Points, in no order, along strands that fork and pass close to each other.
Two points are linked if the straight distance between their rows is under 78.4. Some points are linked to none.
j777: [ 48  26  -7  32  10  -8  29   0  12 -36  21  10  43  12   7   0   8   5
 -19  12]
j988: [-30 -41  25   4 -10  -1 -36  34 -10   7 -50 -15  12  -6  15  -5 -21 -18
  27 -34]
j724: [-10 -34  12   7 -15  -8  -5  20 -31 -41 -31 -16   5  17  48  -5 -13   9
 -14 -37]
j427: [ -4 -31  43  -1   7  -5 -34  18  -3 -15 -22  -4  22 -11  19  44 -20 -21
 -23 -26]
j354: [-13 -35  -8 -11 -32   3 -13  12 -29 -17 -56 -46  -6 -18  21 -44 -10  11
  27 -31]
j784: [ 35  30  -9  25 -20  15  14 -21  45 -15   9  -5   5 -35  -1  14   1 -26
  -7  11]
j480: [  6   0  26  65  18  64  23   9  -5 -17  35  24  -9  -5  33  64   2 -22
 -65  -7]
j409: [ 59  33  -3  55  11  36  57  15  20 -15  49  17   8  -1 -17 -18   5 -21
 -11  -2]
j673: [ 43  -5 -25  57  16   2  18  49 -17 -42  21  12  21  20  12  -7  26   7
 -49 -29]
j878: [  2  33 -40 -18  23  18  -4 -50   9  56  13  16 -34  21 -33  18 -21  27
  -3  70]
j420: [-11 -37  27  19 -12  -1 -16   1 -37  -8 -34  -6  -3  11  37  29 -10 -10
 -25 -31]
j305: [ -1  11  30  58 -10  15 -15  12   6  13   9   1 -20 -11  24  23   9 -39
 -38 -20]
j778: [-27  17   5 -30   3   3 -10 -29 -15  31  23  -1   2 -12 -17   6   9   1
  36  44]
j196: [ -5 -23  41   8  16   0 -48  16  46   1   7   0  37 -23  16  36  -5 -31
  -6 -18]
j428: [ 10  42 -26 -25  -8  -5  12  -7   1 -14   1   9 -22   7 -25   1  19  32
   6 -22]
j476: [ -6  -6 -34   5 -28   4  24   2 -19 -30 -47 -20  -3  21  13 -61 -10  20
   1  -6]
j982: [ 27   3  11  40   5  16  40  27   0 -28   4  14 -15  22  11   9  15 -33
 -55 -46]
j302: [ 27  16   5  62 -15  29   6  -2  13   2   6 -11   0 -15   2  11  17 -31
 -29  -6]
j630: [ 22  37 -22 -10   4  -5  18 -39  37  -2  13   7 -15 -17  -7  -9   4 -13
  -6  16]
j683: [ -2   5 -17 -48  10   0 -13 -23  38  49  17  -3  -7  16 -38  19 -11  27
  18  18]
j24: [ 10  62 -50 -29   6  -9  12 -18  10  21  -2   7 -26  20  -9  -4  16  36
 -12  17]
j300: [ -6 -21  39 -26  20 -22 -30   1  38  -2  16  26  30 -22  -3  26  -1 -23
  13 -16]
j183: [ -1 -27  10 -29   9 -45 -37   2 -20  27  -4 -25  18 -15  -4  12  -2  -1
  48 -10]
j389: [-25 -30  15 -48  25 -10 -30  11  44  10  15  17  19 -25 -39  -1 -13 -19
  23  -6]
j705: [ 26  12  19  51   2  47  17  10  -1 -27  38  37  15 -19  34  30  22  -9
 -39   1]
j744: [ 26  16  -7   7  -6  -5  52  13  -1 -36  -9  17 -14  13 -14 -16  23 -30
 -35 -28]
j99: [  7 -17  12  11 -33  -8  -5  24  -2 -36  -5   6  -8  -3  12  11  28   7
  -7   4]
j34: [-19 -33  40   0  10  -8 -39  12   7  30 -17  -9  11  -2 -16   5  -2 -29
  21 -46]
j870: [ 58  52   1  29 -11  28  54  -1  16   3  43  21   4   6 -19   2  17  10
  12  11]
j755: [-33 -58  15 -25  10   2 -36  20 -15  15 -45 -39  26 -38  21 -40 -14 -15
  36 -29]
j297: [-16  10 -12 -46  -5 -39   2   2  -7  13 -30   2   5  12   1  -5   0  32
  15  39]
j489: [-11 -16   1 -20 -24 -20 -14   0 -23  -3 -19 -24   8   9  -9 -11   4  31
  16 -23]
j650: [ -4  -8  25  13 -25   4 -15   0  13 -17 -17  17  19  -7   4  16  30 -27
 -13 -10]
j729: [-17 -27  26  48  -6   7 -27  24 -33   5 -16  -6 -13   1  35  27  -3 -29
 -53 -13]
j468: [-15 -22  16  -9 -37  13  -4  -6   9   4 -22 -10   6 -24 -24  -1  32 -22
   9   7]
j29: [-11  37  24 -18  -4  14  16 -15  16  24  18 -15   9  -9  -8  12  22 -20
  11  34]
j830: [  5  54 -14 -48  25   8  18 -49  27  17  11 -13 -14 -36  -1  16  -4 -18
   1   6]
j150: [ -3  10 -29 -43  33   6 -31 -31  22  77  15  25 -31  27 -37  21 -27  29
   6  37]
j601: [ -8  -8 -37 -10  -9 -16  21 -10 -34 -18 -31 -32 -23   8   6 -56 -39  20
  29  10]
j741: [ -2   6 -20 -23   2 -37  15 -14  21   2  -3   3 -26 -10  -7 -21   3 -20
   1   9]
j133: [  4  -5   3 -42  22 -29 -35 -23   7  57  27  -2  22  -2 -32  28 -12  23
  34  13]
j940: [-30 -20 -28 -63  33 -10 -20 -23 -52  40 -24  -2 -42  15   1 -16 -42  52
  51  35]
j507: [  6  16 -37  -1 -10  -9  21  21 -12 -28  23 -12  -2  15  -1 -42  40  36
  -3  23]
j79: [-10  23   8 -25  20  -3   2 -34  50  23   9 -14  -6 -37 -22   9 -17 -33
  15 -13]
j751: [-35  -3 -34 -53  31  -4 -26 -41 -35  52   4  22 -48  26 -24  -2 -23  44
  22  51]
j465: [ -5  -3  62   7  19 -14  -7  25   4 -14 -10   0  11  13  32  23  -6 -23
 -13 -15]
j84: [-11 -12  15  19  -8  13   1 -24   7 -32  37  -7 -11 -34   9  26  26   1
 -14   8]
j527: [-24  27 -69 -23  -2   7   9   7 -52  -6 -47   7 -12  -1  -4 -46  -2  55
  25  39]
j619: [ 32  18  33  25 -14  50  25   0  60  20  21   6   9   1  -5  33 -18 -12
  14 -11]
j557: [-20 -23 -10 -60  37 -24 -39 -39 -32  53  13   6   9   4 -23  16  -1  28
  54  20]
j906: [-13  22 -51 -46   5 -30   7 -11 -41  -1 -53  16  -7   9  13 -22 -12  28
  29  49]
j738: [  1 -20 -14   7 -24  -1   3  18 -14 -52 -26  -3   0   4  16 -41 -12 -15
 -16 -27]
j360: [ 21  51 -46   8  11  22  16 -48   9  33  29  18  -2   3 -33  12   2  35
  11  69]
j864: [  7  26   8   1  -6  16  37   6  24  -8  31  -5  -2  -6   0  -7  45 -11
  -4  38]
j42: [ -9   5  50   1 -14  11  -7   8  36  13   0 -24 -19 -18 -20  22 -12 -38
 -25 -35]
j986: [-31   2 -18 -38  25 -11 -30 -31 -19  52   1  13 -13  18  -8   0  -2  20
  37  59]
j578: [  6   7 -29 -36 -14 -22  24 -21 -26  -1  -9 -33 -22  15  -7 -44 -26  34
  -8  -1]
j486: [-17   6  20  51   8  25   7  26 -36  -1  -8  17 -12  26  39  38  -6 -22
 -77 -12]
j217: [  6  43 -64  13   2 -23   0  10 -27  -9  -2 -10  -6   8   1 -48  18  34
  15  26]
j714: [ 20  14   7  33 -16   2  11   8   2 -41  49  12  -3 -26  16  36  26   7
 -34   4]
j251: [-31 -35  38 -33  16 -46 -30  27   6  36 -20 -19  34  -4 -10 -10  -3 -12
  42 -35]
j9: [-30 -86  34 -24   9   4 -40  18  -3   9 -19 -24  36 -43   3 -12  -8 -34
  11 -33]
j950: [-18 -43  58  22  26  27 -39 -11  14  13  21   0   6 -16  -2  42 -25 -54
 -25 -45]
j172: [ 36  37 -20  24 -16 -13  38 -19  15 -12  21   7  35  18 -24 -13   6  12
 -15  39]
j287: [-13  15 -46 -25 -10   7  23  12 -25 -14 -17  25  -9  28 -23 -60  11  47
   8  39]
j967: [ -3  15 -25 -29   5 -40   5 -12  21  26  -8  10 -22  15  -6 -15 -16  15
  14  43]
j232: [ 49  19  16  43   5  45  59  12  29 -12  10  17  -6  11   5 -12   4 -36
 -39 -22]
j471: [ -8 -39   1  84 -15  12 -11  25 -20 -22   2  13 -38  21   9   3 -13   3
 -53 -36]
j959: [-20 -26  14 -43 -19  18 -23  -1  32  -5   3  -4  17 -13 -18   0   1 -18
   8  12]
j329: [ 25  13  22  32   2 -13   6  -9  24 -27  21 -16  27  10  26   3   3 -12
  -9   1]
j396: [ 10 -31  -6  76  -9 -12   5  39 -37 -37 -12  28  -6  33  32   0   3  -1
 -54 -30]
j384: [-18 -22  -8 -56   5 -31  -3  19 -20  11 -36  -4   9  -6  14 -18 -15  18
  58  18]
j675: [ 40   3 -31  30   4 -26  27   8 -12 -42  18   0  33   8  22  -5  15  10
 -22 -24]
j104: [-10  20 -14  -2 -25   6  25  -1  -5 -17  18   1   6   6   2 -24  48   2
   0  10]
j321: [-12  17 -36   5 -13 -43 -14   3  -7  -9 -22 -21  -1  -9  14 -40   4  13
  18  25]
j545: [-13  -6  36  22  -9  22 -36 -24  16 -31  38  -3   8 -22   1  32   1 -11
   1 -11]
j802: [ -7   0  36 -10  10  29 -34 -35  32   7  45  -6  24 -23  -9  26  -6  -4
  32   3]
j884: [  3  12  35  59   0  40  19  26 -25 -24  16  35 -10  12  11  38 -20 -24
 -70  -3]
j289: [ 37  36 -20   4  -2  18  50 -18   8  10  42  26  12  17 -31   3  12  29
   4  53]
j115: [ -9 -10  37 -11 -13  12  12 -19  40  25  20 -17  -4 -12 -19  10 -10 -51
  13 -14]
j210: [ 26  -8 -17  73  18   2  15  55 -29 -42  -9  43  14  45  22  -5  20   0
 -57 -51]
j253: [-28 -27 -33 -64  14 -15 -15  12 -44  28 -45 -21  -6  -3  19 -25 -33  50
  61  21]
j702: [-25 -17 -32 -11  -5  -8   0   9 -39 -16 -42 -36 -24 -11  28 -51 -29  24
  53 -21]
j511: [-18  -4  17 -19 -24 -21 -10  31   9 -23 -15 -11   1  14   3  -6   9  18
  27   0]
j733: [ 26  17 -15   3 -20  -9  25  22  -6 -29 -21  16 -28   6 -31  -4  13  21
 -22 -42]
j889: [  4 -26  57  10  12  16 -33 -14  25  25   6   0  12   2 -13  24 -20 -33
  16 -59]
j540: [-19 -34 -12 -14  -4 -31 -10  -6   4  29  -2 -33  -5   4 -11  -7  -6  11
  41  -9]

Follow the links from the first point to the second, and from the first to the third. Name the last point that the two ways share.
j287, j29, j733: j986
j601, j172, j79: j630
j675, j864, j630: j986
j428, j527, j329: j289
j884, j950, j297: j729
j507, j578, j42: j630
j468, j409, j476: j420
j705, j601, j675: j729
j354, j34, j297: j420
j289, j714, j287: j297

A fork is a point with three links. Follow the links from the first point to the second and name the forks in between, in order.
j34, j578: j427 j420 j601
j409, j471: j289 j777
j784, j673: j630 j297 j986 j289 j777
j705, j251: j729 j420 j427
j183, j79: j427 j420 j729 j630
j545, j133: j729 j630 j297 j986
j527, j650: j297 j630 j729 j420 j427
j906, j744: j297 j986 j289

Name the points in between on the shortest way along the links from the first point to the second, in order.
j42, j360: j115 j79 j830 j630 j741 j967 j297 j384 j253 j940 j751 j986 j557 j133 j683 j150 j878
j384, j217: j253 j940 j751 j986 j778 j29 j864 j104 j507
j420, j755: j427 j196 j300 j389 j959 j468 j650 j99 j511 j489 j540 j183 j251 j34 j988
j545, j115: j84 j714 j705 j480 j884 j486 j729 j305 j302 j784 j630 j830 j79
j24, j29: j428 j733 j744 j982 j232 j409 j870 j289 j360 j878 j150 j683 j133 j557 j986 j778
